Points, in no order, along strands that fork and pass close to each other.
In the rows, 128 means zero.
Two points are linked if the straight distance between their rows is under 95.2. Some points are linked to none.
k114: [118 156 149 123 113 116 140 152 123 184 169 126 141 150 138 130 103 120
 156 126  97 119  97 159]
k402: [151 218 152  76 118 121 149 145 114 166 133 128 142 144 128 152 139 113
 163 129  86 141  88 193]
k510: [160 109 105 136 143 135 118 116 100 137 148 120 113 178 146  67 100 187
 171 112 132 113  75 159]
k933: [129  76 159 100 143  80 129 139  98  94  66  91 128  80 122 169 157  85
 119 142 163  92 145 149]
k423: [114 121 144 116 157 152 103 115 151 140 109  88 140 131 178  90 144 104
 105  99 158 161 145 109]
k564: [ 69 102 178 110 165 149 117 160 183 169 115  78 128 144 172 117 158  90
 123 127 125 143 152 103]
k537: [102 163 194 118 127  99 110 151 126 165 168 101 178 103 162 148 132  99
 122 138 113 128 116 135]
k682: [127 105 119 122 104 114 123 104 112 116  77 165 109 102 106 198 110  75
 154 143 142 106 122 157]
k493: [114 142 128 146 116 116 145 169 107 167 185 116 134 163 138  95 100 150
 157 114 103 109  89 158]
k781: [135 115 173 106 134 103  93 132  87 146 143  86 148  94 142 125 138 116
 133 105 149 109 143 134]
k699: [119 165 160 111 147 102 134 152 199 150 148  86 167 131 193 104 162 137
  99 178 138 167 123 102]
k757: [103  95 148  98 180 187  89 111  84 156  86  82  98 164 166  94 117 107
 162 101 162 143  87 129]
k740: [107  94 130 170 112 134 130 160 158 124 150 125 133 150 106 100 116 135
 117 128 108  94 156 101]
k572: [147 180 114  90 144 109 158 156 137 178 146  96 135 184 162  85 137 147
 157 133 119 150 101 166]
k265: [ 90 134 165 159 123  64 116 151 116 111 180 101 172 119 179 149 126 137
 116 168 122 125  63 140]
k965: [144 132  98 114 148 169 124 110 181 164 114 148  91 198 130  94 105 163
 167 120 101 143 108 151]
k569: [ 96 100 143 143 146 156  93 106 133 119 107 103 130 138 169  95 128 106
 100  85 140 150 134 116]
k496: [102 158 165 150 106 134 130 173 175 149 165 122 162 132  98 123 138 115
  97 154  82 127 175  92]
k710: [112  49  99 195 108 100 146 143 124 108 164 158 157 134 111 163  84  73
 180 135 149 100 111  84]
k659: [125 112 138 140 102  83 124 153 112 136 170 133 153  79 103 160 123 115
 132 143 143  93 140 111]
k763: [117 147 166 107 150  89 135 164 172 155 152  84 164 125 179 115 180 130
 109 169 130 142 137 119]
k231: [151 144 147  98 151 123 140 111 184 122  93 108 133 154 180 122 142 134
 144 166 140 137  91 147]
k804: [ 84 106 140 136 132 116 120 126 183 137  93 157 122 122 131 175 159 106
 107 178 119 121 142 134]
k175: [ 77  48  92 155 122 134 142 121 149 124  91 166  83 147 131 148 110 107
 129 144 131 108 126 141]
k759: [172 215  93 127 119  77 146 141  90 103 163 119 144 105 126 111 181 181
 116 122 135 160  97 158]
k893: [143 158 124 149  92 156 143 161 118 132 187 146 135  99  63 135 113 113
 123 106  97 107 177  77]
k22: [114  99 147 139 133 138  96 132 109 131 134  89 147 106 118  88 145 115
  81  80 137 127 190  97]
k337: [127 128  81 110 137 171 126  70 134 116  68 178  87 129 122 125 150 142
  97  88 126 167 157 143]
k802: [158 167 131  98 137 142 113  93 113 125 106 143 116  74 107 144 176 124
  94 100 134 152 185 121]
k636: [180 174 105 104 133 183 125 131 117 150 167 133  98 143  83  89 125 158
 123  81  85 156 173 108]
k358: [178 214 143  88 134 117 148  99 145 115 103 129 152 125 154 133 142 133
 134 148 131 165  93 158]
k709: [126 127 131 142 125 119 120 105 158 127 135 156 119 151 150 133 114 151
 146 154 107 125  93 163]
k377: [130  50 129 140 152 113 111 127  68 113 137  81  90 125 144 104 112 159
 166 119 169  86 112 138]
k972: [116 109 148 132 141 136 121 123 149 148 134 121 112 175 165 117  98 138
 166 139 117 114  78 158]
k870: [112 168 129 191  80 104 137 170  98  79 200 136 186 106  83 132 113 164
  90 140 100 114 121  90]
k610: [129 167 125 189  99 120 123 136 100  66 192 143 165  98  83 125 123 180
  84 134  99 131 127  89]
k143: [ 90  89 159 153 113  69 122 153 116 124 161 117 150 102 154 180  96  99
 157 171 145  91  88 122]
k628: [115  90  98 108 139 123 121  73  83  85  55 150 120 101 150 137 147 121
  76 103 148 159 156 154]
k448: [192 207 107  87 140 164 135 116 122 149 166 137  98 129 112 106 139 164
 130  93  98 174 160 124]
k902: [184 189 159  62 125 139 129 119  74 145 123 122 132  99  95 154 133 117
 156  94 121 117 123 170]
k981: [130 122 105 113 126 184 132 149 154 172 125 148  85 142  67 111 131 124
 122  93  94 134 200 106]
k777: [154 141 103 115 124 176 130 136 137 158 154 147  83 141  73 100 129 150
 128  98  85 132 185 112]
k888: [171 156 132  88 131 139 119  85  96  94  80 150 110  79  92 161 171 125
 112 107 136 136 163 144]
k760: [100 159 160 149 104 140 137 180 174 147 157 107 164 172 106  96 117 122
 114 137  65 128 165  91]
k350: [159 158 114  71 159 126 155 154 158 183 120  90 115 194 163  82 132 155
 169 144 129 143 100 153]
k167: [116 115 129  93 163 184 117 114 148 126  77  65  99 142 201  81 127 111
 134 116 205 169 106 100]
k218: [160 178 128  63 148 163 130 102 164 170  82 136 107 165 130 137 129 116
 168 119 111 151 123 168]
k877: [143  55 120 133 158 106 118 110  89  87 110  85  98 124 158 102 141 169
 148 126 173 105 116 141]
k141: [144 164  97  90 147 175 126  80 159 137  72 169  86 133 117 134 153 133
 119 101 112 176 163 136]
k863: [134 106 156  92 144 102 120 105 107  95  48 117 137  91 127 167 164  84
 101 122 154 126 146 157]
k277: [191 133 130  78 143 131 129 115  89 139 103 100 116 115 100 108 155 147
 150 101 149 103 150 161]
k365: [143 149 132 109 103 145 121  89 102 116  91 176 103 110 103 195  94  83
 166 122 124 115 105 170]
k478: [ 84  46 130 151 142 143 127 137  78 152 120 113  92 141 147 156  64  72
 194 130 165  94  81 127]
k589: [156 156  97 107 140 129 145 135 214 152 142 130 116 161 121  88 151 176
 111 139 106 183 170  95]
k166: [159 116 138 129 136  75 156 120 130  71 106 121 129 155 155 141 129 168
 158 174 129  99  45 184]
k347: [175 233 130  87 122 107 166 122 165 132 105 108 158 134 177 113 130 132
 121 163 155 177  87 144]
k812: [ 85  53 131 138 124 126 141 165 114 159 126 112 115 104 117 134 139  80
 118 119 159  86 180 102]
k416: [165 103 136 117 126  89 138 113  82  85 102 125 119 128 112 163  85 131
 181 136 137  82  68 186]
k232: [ 92 138 204 117 128 107  93 132 124 155 136 101 163 106 171 168 123  71
 133 139 124 123 107 139]
k843: [142 206 111 134 124 122 146 115 164 127 152 169 126 161 143 132 137 169
 134 158  84 173  77 158]
k134: [111  81 151 112 165 167  93 123  58 169 101  93  99 153 142 111 100 101
 177 109 153 106  84 144]
k571: [140 147 105 118 122 147 136  92 133 106  86 196  70  95  91 197 149 121
 118 150 113 120 149 142]
k919: [145 164 112 126 123 122 144 136 136 122 154 169 112  72  78 191 170 153
 109 181 112 108 152 115]
k986: [119  95 158 110 120  73 113 142 100 121 107 109 149  56 108 190 149  83
 121 154 166  94 159 124]
k543: [136  86 123 132 153 139 111 134 130 130 131  74 128 126 142  55 156 147
  96  89 162 132 182  92]
k56: [174 205 118 123 130  95 141  92  89  60 133 156 137  89 109 174 150 187
 115 154 120 141  82 154]
k379: [150 148 180  85 132 117 117 103 103 123  93 110 143 125 142 160 110  99
 162 121 130 108  83 179]
k975: [133 161  99 126 116 123 158 183  94 195 190 114 114 185 100  79 105 155
 166 105  80 125 105 159]
k272: [108 158 167 157 130  98 115 126 144 113 170 110 174 135 190 116 122 136
 111 146 122 150  71 133]
k329: [112  65 112 166 114  95 107 116  93 107 139 140 124 110 134 165  59  98
 170 129 154 100  94 133]
k459: [158 180 104 117 113 104 158 146 109 110 161 165 111  78  84 193 164 162
 125 176 112  96 125 132]
k954: [135  57  88 142 111  75 137 135  99 117 130 159 137  89 101 191 108  78
 179 137 175 100 133 112]
k662: [150 151 126 133 102 142 135 149 103 149 192 145 125  86  77 135 123 131
 127 104 104 113 166 106]
k576: [ 81  93 170 135 129 138 120 148 127 179 132 106 122 130 143 143 105  74
 149 125 131  97 134 126]
k43: [151 122 103 102 155 167 118  91 157 145  81 137  94 188 141 102 111 149
 171 121 131 134  94 163]
k274: [ 81  28 140 150 138 102 119 152  67 109 132  80 109  85 149 145 110  82
 141 121 180 101 139 106]
k515: [165 105  96 126 125 115 141 118 139 122 121 155  89 130 102 117 148 183
 143 148 124  96 146 158]
k880: [173 124 126 115 119  77 131 119  99  76 113 140 131  82  90 171 146 162
 131 152 138  98 123 157]
k930: [ 97 155 161 157  94 140 133 166 158 153 170 146 165 113  92 158 121  90
 109 154  94 117 149  92]
k443: [130 111 127 104 145 106 118  89 118  94  49 129 131  98 144 148 175 110
  85 125 157 148 162 144]
k614: [145 129  86 117 144 174 123 104 187 152 115 131 103 186 126  68 109 162
 135 102 112 161 138 115]
k962: [ 79 114 164 159 113  60 131 175 110 126 184 106 161 118 167 162 105 124
 147 168 135 100  66 134]
k892: [128 122 157  71 164 122 133 137 173 156  74  94 124 132 155 124 183 109
 127 141 145 129 163 131]
k840: [166 152 134  96 150 162  96 126 115 163 148  75 148 146 156  46 105 134
 122  82 160 169 139 101]
k822: [139 190 130 103 138  98 146 140 208 142 124 100 160 132 188 103 146 149
  96 191 155 178 117 105]
k348: [100  32  79 152 121 108 143 121 123 108  87 157  81 131 126 142 126 120
 129 149 150  94 137 144]
k548: [ 96 125 127 181  84 163 155 169 163 133 144 147 150 190  91 121  81  96
 164 140  91  82 146  84]
k988: [120 145 114 182  76 160 165 168 155 121 169 166 147 160  72 136  99 103
 153 137  89  93 150  75]
k373: [156 156 135  95 122 161 123  87 118 130  83 167 100 136 102 172 104 110
 172 115 112 115 104 183]
k697: [126 117  82 160  95 168 136 113  95 100 147 192 120  90  75 186  97  63
 143  88 132 132 147  75]
k788: [178 128 109 100 126 124 138 126 121 141 128 134 103 126 100 112 151 167
 151 124 126 105 151 155]
k783: [106 125 146  96 154 154 123 148 183 210 117 114 108 186 143 116 111 110
 170 126  96 128 124 141]
k13: [132 186 146  91 125 112 148 153 127 187 143 113 142 161 150 124 132 122
 168 129  97 137  95 175]
k807: [154 111 116 124 154 130 124 132 160 128 140  74 130 137 177  50 146 165
 110 126 173 146 151  88]
k148: [127  52  87 170 113  85 138 143 107 109 160 164 159  99 101 182 101  75
 179 123 166 111 130  78]
k428: [100  80  85 158 114 155 128 104 121 101  99 177  98 128 103 118 123 128
  84 101 118 135 160 125]
k622: [180 136 123  66 169 137 159 143 149 150  90  79 110 192 149  81 130 155
 179 140 153 117  87 153]
k404: [ 96 142 155 119 145 122 117 110 204 142  86 147 138 123 133 170 176 116
  95 183 115 147 147 132]
k322: [143  88  99 139 123 135  94  89  69 101 112 134 107  96 110 112 122 145
 110  76 152 127 157 136]
k331: [ 98 136 177 150 140 122 106 125 164 122 152 102 169 141 188 124 128 121
 118 148 116 145  93 117]
k756: [118 173 138 147 103 197 119 131 140 135 139 165 114 126  82 148 104  92
 112  92  73 138 161  91]
k473: [100 116 140 151 139 145  82  72 136  94  93 132 141 128 176 125 117 107
  88  98 139 170 116 125]
k267: [188 177 132 125 135  90 125  72 107  47 102 140 158  98 137 153 141 170
 115 144 149 154  83 154]
k31: [152 186  91 145 110 122 148 142 109 110 195 162 109 112  98 124 146 191
 114 137  86 140 120 130]
k578: [107  85  90 186 101 111 133 123 154 106 139 189 130 111  88 193 112 117
 126 199 132 112 116 113]
k360: [130  80 129 157 111 140 116 145  76 153 158 117 133 125  94 114  71 103
 162  87 148  84 130 106]
k758: [149 144 106 135 140 121 151 165 166 142 172  74 141 186 167  33 120 172
 118 125 128 161 121 100]
k127: [147 155  98 110 116 133 168 176 136 193 178 136  96 179  92  96 122 159
 156 124  77 131 144 146]
k784: [143 162 131 138 137 145 109  96 169 116 135 133 147 128 138  94 140 149
  90 116 127 177 156 100]
k54: [151 129 111 161 123  84 127 116 132  95 168 132 144 115 131 107 154 199
 100 156 125 128 116 136]
k435: [110 157 143 139 125 170 104 110 140 125 116 146 137 106 106 122 149 103
  68  90 101 165 189  92]
k117: [171 208 116  86 137 162 133 106 156 163 140 141 115 153 132 110 121 150
 137 114 100 187 136 130]
k78: [107 113 114 150 140 198 102 114 134 124  97 109 128 196 120  58  89 133
 118  66 104 140 136 106]
k520: [136  89 122 130 114 105 112 105  77 109 113 137 113 122 123 166  67 116
 186 127 147  92  86 166]
k189: [170 192 164  92 130  97 123 110  98  99 122 128 158  78 116 162 161 138
 113 131 131 142 124 148]
k155: [114 108  99 187  93 105 141 130 145 103 178 191 148 113  88 192  96 122
 146 187 127 110  90 105]
k873: [136 162 111 186 112 145 134 137 137  78 175 164 128 111  71 131 136 175
  80 152  84 124 153  80]
k414: [117 117  86 133 130 163 122  84 122  99  87 179  92 109 114 124 158 143
  72  93 123 166 174 123]
k604: [107  55 128 170 114 125 117 152  63 121 158  98 145 117 115 129  62  89
 160  88 171  91 126  87]
k64: [ 75  91 142 141 106 150 113 127 101 138 112 134 142 102 125 144 110  59
  90  91 135 129 165 116]
k664: [ 89  83 113 173 111 107 124 127 166 119 119 178 125 115 109 181 131 105
 112 192 127 115 135 116]
k517: [131  78  96 191  90 114 128 128 120  90 163 169 127 119  87 134  91 137
 127 132 132  96 131 104]
k397: [ 68  60 108 174 112 130 115 114 125 101 104 157 114 138 144 155  86  85
 119 139 125 118 106 134]
k170: [112 174 151 117 124 130 132 140 194 171 145 149 138 147 128 144 145 127
 127 165  77 157 134 134]
k669: [192 170 129 120 135 105 125  72 128  70  96 121 151 112 173 114 125 157
 116 138 176 152  86 146]
k100: [111 172 152 118 142 127 123 127 212 161 120 148 144 134 131 153 161 127
 107 172  90 166 144 120]
k670: [107 135 201  99 131 105 109 124 115 142 111  96 145 119 173 175 117  77
 158 141 131 116  89 162]
k251: [117 152 138 149 111 125 145 169 166 143 175 124 151 177 123  86 119 150
 124 137  70 137 129 120]
k734: [131 161 122 162 113 128 138 140 148 115 175 135 152 162 123  88 122 169
 111 130  81 142 122 120]
k27: [126 130 100 127 138 193 114 112 162 146 103 128 112 195 105  68 101 144
 126  77  95 157 148 106]
k137: [ 85  57 145 132 161 172 109 136  59 163 104 103  80 152 144 128  83  88
 181 115 159 101  84 135]
k328: [163 137 122 120 109  96 170 129 132  99 107 172 114 137  92 182 123 141
 170 173 112  88  79 188]
k666: [160 214 148  80 111 121 134 140  70 140 162 137 132  71  97 171 142 129
 144 104 107 121 129 148]
k645: [134 148  93 173  88 120 157 147 120 104 203 193 142 105  78 187  99 132
 143 149 117 113 100  91]
k774: [140 190 136 152 125  91 110 114 101  90 186 124 187  79 130 130 152 177
  78 135 130 170 112 117]
k52: [160 200  90 145 117  95 146 139 103 106 191 140 135 114 120 107 168 197
 105 123 106 163 107 138]
k979: [165 109 134 122 121  84 149 109 127  76  87 149 120 143 117 164 105 141
 171 165 124  88  61 189]
k724: [119 113 116 154 120 152  96  59 130 100  95 178 104 149 143 147  82 124
 141 123 113 143  85 168]
k938: [145 159 109  87 142 145 131  95 189 137  79 163  98 139 117 136 166 141
 126 133 113 161 157 135]
k171: [105  69 126 171 115 115 124 146 151 118 137 132 123 112 101 123 144 131
  93 142 131 101 172  99]
k477: [127 179 131 127 126 185 119 117 141 133 134 164  97 103  84 143 135 109
  91  94  81 153 183  94]
k780: [128 102 125 158  96  80 132 163  93 128 196 131 154  89 107 137 108 148
 132 125 143  89 129 109]
k946: [165 161 126  80 134 169 131  99 135 151  82 161  89 143 101 152 130 118
 167 114 105 125 131 170]
k470: [137 108  98 102 160 162 114  74 135 122  51 126  99 169 164 104 125 129
 138 105 159 141 103 156]
k744: [ 93  78 159 148 124  73 102 145 102 110 139 106 145  79 150 179 101  83
 142 159 155  98 112 117]
k181: [ 77 110 158 195  85 131 101 149 105  74 124 102 179 130 115 117 101  92
 103 123 119  94 168  70]
k831: [139  75  98 137 120 102 139 114 138 102  89 158  84 129 107 143 139 151
 143 162 139  85 131 162]
k182: [ 58  82 114 101 137 148 147 128 154 150  65 152 111 130 147 138 163 102
  75 116 122 143 173 131]
k562: [123  97 173 106 138  94 120 149 120 151 129  78 132 102 146 136 158 118
 135 138 147  90 149 134]
k511: [129 163 143 104 139 157 106  95 134 135 101 141 130  83 118 140 174 107
  75  97 126 173 196 109]
k393: [149 131  87 116 111 155 146 112 122 125 104 195  65  89  79 184 147 109
 131 132 123 107 170 122]
k674: [107 110 140 156 143 103 148 165 187 127 168  99 140 167 175  85 151 169
 116 161 115 130 114 112]
k447: [177 112 130 108 153  91 161 126 134  93  99  93 122 160 151 101 149 171
 162 155 153  98  80 171]
k71: [115 105 125 142 151 199  95 119 107 119 105  83 140 175 142  40 109 129
 106  60 140 143 138  92]
k592: [165 206 123  83 128 105 157 131 194 135  96  98 140 131 181 105 134 144
 109 182 166 169 114 118]
k570: [182 162 100  94 138 111 160 134  99 138 121 119 116 173 127  96 131 178
 179 122 124 111  80 193]
k773: [175 146  95 118 136  98 137 125  85 122 152 105 132 158 150  81 124 191
 163 111 142 122  74 174]
k742: [134 156 138 112 110 131 132 131 130 158 131 168 114  97  94 190 130  95
 150 142 115 110 147 143]
k353: [121 170 167 147 122  99  80  81 105  94 142 139 177  87 150 163 110 135
 102 139 128 161  88 142]
k879: [122 134 144  87 157 160 107 113 155 139  92  67 130 119 203  89 141 100
 110 108 191 174 138  96]
k111: [115 111 174 113 147  91 123 158 150 154 142  84 147 108 161 120 175 123
 115 151 135 112 153 119]
k813: [158 109 113 127 151 124 121 110 157 108 121  93 125 130 185  71 147 169
 120 133 182 140 125 110]
k86: [174 114 132  90 169 119 165 135 137 112  91  85 110 184 159  94 140 160
 179 145 156 101  69 169]
k149: [100 184 156 156 102  89 131 178 114 141 198 107 192 110 125 122 144 132
  94 133  96 139 115 117]
k112: [ 84  35 103 193 111 131 149 153 117 110 134 135 131 146 114 134  86  75
 150 121 147  87 134  80]
k927: [103 171 154 164  95 173 113 132 139 128 154 164 146  97  81 172 113  79
  99 125  91 134 156  80]
k772: [134  87 110 128 105 104 138 127 111 129 113 162 119 100  98 189 113  81
 164 147 161  95 133 131]
k243: [135 111 135 122 164 188  93 125 110 139 129  58 135 159 161  37 110 135
 120  75 168 153 132  86]
k842: [136  68 130 141 128  86 122 143  69 118 155  99 118 109 137 128  94 156
 167 124 166  78 105 132]
k102: [150 154 105 124 137 124 148 150 201 149 157 109 138 175 145  63 137 177
 111 139 106 170 149  98]
k577: [121 114 167 129 119 114  89 139  98 143 151  97 152  70 121 130 137  99
 100  90 144 115 177 110]
k139: [ 88  97 132 181 101 145 147 168 173 129 141 125 131 179 103 103 101 119
 135 140  93  83 146  94]
k644: [105 137 152 168 123 126  71  66 128  81 121 148 158 110 150 150 103 111
  86 127 119 169 106 127]
k25: [109  97 131  97 177 199 104 106 110 133  81  74 101 159 186  76 122 115
 148 104 192 165  93 108]
k300: [168 164 130  79 151 136 121 143 123 174 148  64 143 151 170  57 124 140
 134 112 165 161 129 118]
k684: [129 176 102 163  92 122 153 154 112 114 203 172 129 106  86 159 117 153
 124 144  93 116 105 113]
k138: [ 47  90 170 110 151 164 117 152 157 171  97  87 114 144 167 131 145  72
 115 109 125 138 152 111]
k24: [105  92 117 153  99 157 151 174 146 158 135 138 129 132  69 122 124  82
 124 103 121  96 198  82]
k90: [ 90  72 122 181 107 109 108 111 119 100 128 156 123 122 142 165  71  90
 139 145 134 112  98 131]
k494: [154 175 137 112 104 131 119 139  78 145 189 139 136  81  93 142 118 141
 129  98 109 121 140 129]
k703: [106 110 115 149 146 127 101  60 144  70  74 149 132 121 178 130 137 128
  75 133 153 179 118 131]
k248: [170 163 146  61 154 123 136 152 140 167 128  53 149 134 175  75 150 125
 133 126 171 152 143 121]
k346: [ 71  31 121 174 129 134 131 150  75 114 126 101 116 119 132 131  87  71
 136  99 165 101 133  93]
k482: [ 89 111 181 139 151 131 123 134 169 118 149  84 128 159 206 116 134 125
 147 154 128 142  87 120]
k655: [ 87 109 167 143 152 149 132 150 157 146 158  94 116 188 187  97 107 137
 170 145 115 127  67 136]
k894: [154 162 112 130 105  93 164 137 127 108 141 175 114 117  92 180 148 168
 148 188 108  98  93 166]
k118: [116  57 102  99 138 128 138 113  61 113  57 126  93 113 124 146 121  90
 131 108 162 103 138 165]
k492: [147 152 145 114 124  62 136 156 100 132 161 100 160  98 143 125 166 159
 121 135 134 115 117 146]
k992: [134 179 131 110 120 150 143 149 175 175 156 163 106 147  99 138 136 131
 136 146  64 151 152 129]
k551: [152 120 119 137 141 170 114 144 105 151 156  99 132 186 104  38  91 167
 141  89 106 120 130 111]
k514: [137 189 131 175 123 117 113 115  98  68 188 140 168  85  98 133 141 191
  64 132 103 160 120  89]
k722: [178 202 105 111 122  67 151 137  81  99 147  94 160 106 144  99 167 178
 126 113 159 150  91 158]
k914: [133 151 123 140 126 135 127 130 150 128 143 162 117  87  82 163 169 146
  85 157 110 122 181 103]
k115: [149 139 149  60 160 122 141 141 178 158  84  67 132 137 167  98 169 117
 134 140 165 140 150 117]
k931: [ 81 120 160 165 120  87 119 155 163 134 162 128 171 112 130 168 143 131
  98 201 114 113 112 122]
k832: [110 137 114 155 140 139 113  70 184  95  80 187 114 129 126 164 152 141
  88 172 116 164 123 139]
k63: [134 162 118 166  83 162 152 173 127 112 171 142 138 134  60 116 114 128
 127 124  81  93 182  67]
k509: [137 104 123 146 109 161 119 144  88 163 163 123 126 133  82  94  81 123
 154  85 128  90 142 112]
k952: [126 136 109 152 145 124 106  51 170  74  80 162 134 117 157 139 145 147
  77 158 152 183 117 122]
k472: [ 95 107 113 132 108 176 136 157 153 161 114 145 108 137  78 116 127  99
 105  95 100 117 197 102]
k6: [143 151  94 103 141 145 139 119 205 149 112 149  94 145 110 105 162 161
 110 127 103 168 185 100]
k9: [115 105 122 149 126 126 117 123 157 122 117 151 119  98 107 125 170 146
  80 140 123 128 176 110]
k989: [130 111 151 119 105  74 120 151  99 131 148 128 159  53  99 180 139 110
 132 152 160  96 156 115]
k203: [171 173 168  75 122 117 132 125  80 132 105 117 144 118 105 160 112 108
 170 103 123  99  91 186]
k656: [ 94 105 112  86 145 133 144 126 166 153  58 145 103 124 126 138 188 111
  91 123 128 139 189 135]
k481: [114 148 174  95 155 168  93  99 140 157  88 103 135 154 189 130 107  82
 157 110 136 152  92 152]
k750: [ 94  59 112 114 130 141 136 146 103 169  97 124 100 114 116 131 140  95
 126 111 156  94 177 131]
k201: [139 107 118 151 148 157 124 141 120 147 158  99 123 199 137  48  86 180
 155 110 116 116  88 129]
k299: [148 126 120 133 115 165 123 158 101 171 169 116 127 164  80  75  88 143
 144  90  99 106 142 116]
k333: [ 97 184 172 130 110  89 125 169 125 169 188 110 186 107 145 139 141 108
 112 138  95 138 107 140]
k306: [188 196 123 114 125  79 150 111 110  82 125  96 173 108 174  99 145 165
 116 138 183 152  78 150]
k45: [171 111 133  82 156 137 118 112 103 134  72  89 119 127 133 102 160 128
 138 100 166 116 150 146]
k136: [115 115 144  73 155 130 129 132 154 166  63 109 116 121 136 137 187  94
 114 118 141 126 181 133]
k10: [ 86  43 104 105 146 145 142 133  63 147  72 120  91 122 136 137 121  89
 131 110 164 101 146 146]
k960: [127  78  95 100 130 130 127  86  65  91  50 146  99 105 121 145 125 110
 113 102 151 123 142 176]
k262: [136 144 113 127 135 134 127  74 148  81  68 188  91 110 101 190 152 137
 109 166 119 137 126 153]
k234: [116  83  89 165  93 158 142 127  88 117 135 169 142 116  77 153  84  57
 151  78 147 115 152  86]
k801: [ 39  60 131 106 152 161 143 144 148 151  78 119  98 149 170 124 151  94
 102 119 130 136 151 121]
k994: [127 170 155 147 125  73  93 103  96  86 159 116 192  84 160 152 130 159
  95 147 139 162  76 141]
k585: [154  92 131 143 140 105 107 104 111  93 145  97 132 117 167  87 133 176
 124 121 161 122 116 128]
k951: [ 89 161 138 181  91  78 136 184 105 117 201 124 190  98 101 142 125 143
  94 145 110 118 101 112]
k626: [139  86 115  94 158 147 114  90 106 117  61 106 104 146 157 109 140 125
 134 109 171 125 119 158]
k7: [ 76  51  88 132 144 179 135 116 107 111  79 138 109 159 146  83 120 139
  77  72 128 145 149 121]
k685: [172 219 150  84 129 122 149 109 134 125 108 139 146 145 138 144 138 129
 155 133 106 152  77 182]
k302: [ 96  68 124 157 107 136 147 179 126 158 144 118 138 117  89 123 126  71
 126 112 146  84 190  78]
k381: [151 170 116 143 123 113 141 101 149 107 142 166 126 154 153 132 128 179
 141 159 104 141  64 171]
k747: [123 111  74 147 103 160 149 117 110 117 132 204  93  83  80 191 127  79
 123 115 132 123 163  93]
k705: [149 219 111 116 128 145 142 112 171 141 150 164 124 165 141 121 119 156
 138 135  76 188  96 146]
k403: [ 78  60  77 150 114 171 147 112 105 106  87 171 108 153 115 113 102 118
  84  84 119 128 156 125]
k151: [117  95 149 153 115  79 127 164  77 131 194  96 144 113 142 117 100 152
 148 117 142  85  99 131]
k746: [137 160 120 173 124 142 133 120 170  91 163 158 134 140 100 113 137 180
  91 147  86 148 141 101]
k661: [ 93  46 155 147 129  82 119 163  88 125 149  81 129  79 142 154 115  91
 142 139 173  88 144  98]
k67: [147 166 102 108 123 134 158 162 171 179 169 156  94 169 101 113 132 157
 148 139  65 142 145 138]
k314: [ 80  65 108 123 153 170 122 104 110 108  84 114 118 145 174  91 135 120
  81  82 151 156 141 120]

A fork is a point with three links, a tip a point with one. Leave the first point through the second and follow the links. Name the first fork or tip that comes.
k67 / k127 | k13
k9 / k914 | k979
k756 / k477 | k888
k570 / k773 | k346
k346 / k604 | k570

A fork is a point with three links. Follow the links from the first point to the second and name the forks in between, in order.
k572 / k90 | k979
k514 / k757 | k473, k569
k509 / k272 | k346
k7 / k25 | k569
k930 / k149 | k610
k699 / k350 | k13
k234 / k994 | k473
k832 / k734 | k473, k610
k25 / k832 | k569, k473
k114 / k329 | k13, k979

Follow the links from the first point to the second, and from the first to the third. Name the last point that the two ways share.
k760 / k149 / k473 | k610
k832 / k879 / k428 | k569
k333 / k703 / k746 | k610
k114 / k329 / k894 | k979

Name the points in between on the shortest way along the links from the first point to the second, in order.
k705 / k777 | k117, k448, k636
k571 / k610 | k262, k832, k952, k703, k473, k644, k353, k994, k774, k514
k662 / k9 | k893, k63, k988, k548, k139, k740, k171
k10 / k780 | k118, k960, k628, k443, k863, k933, k986, k989, k659
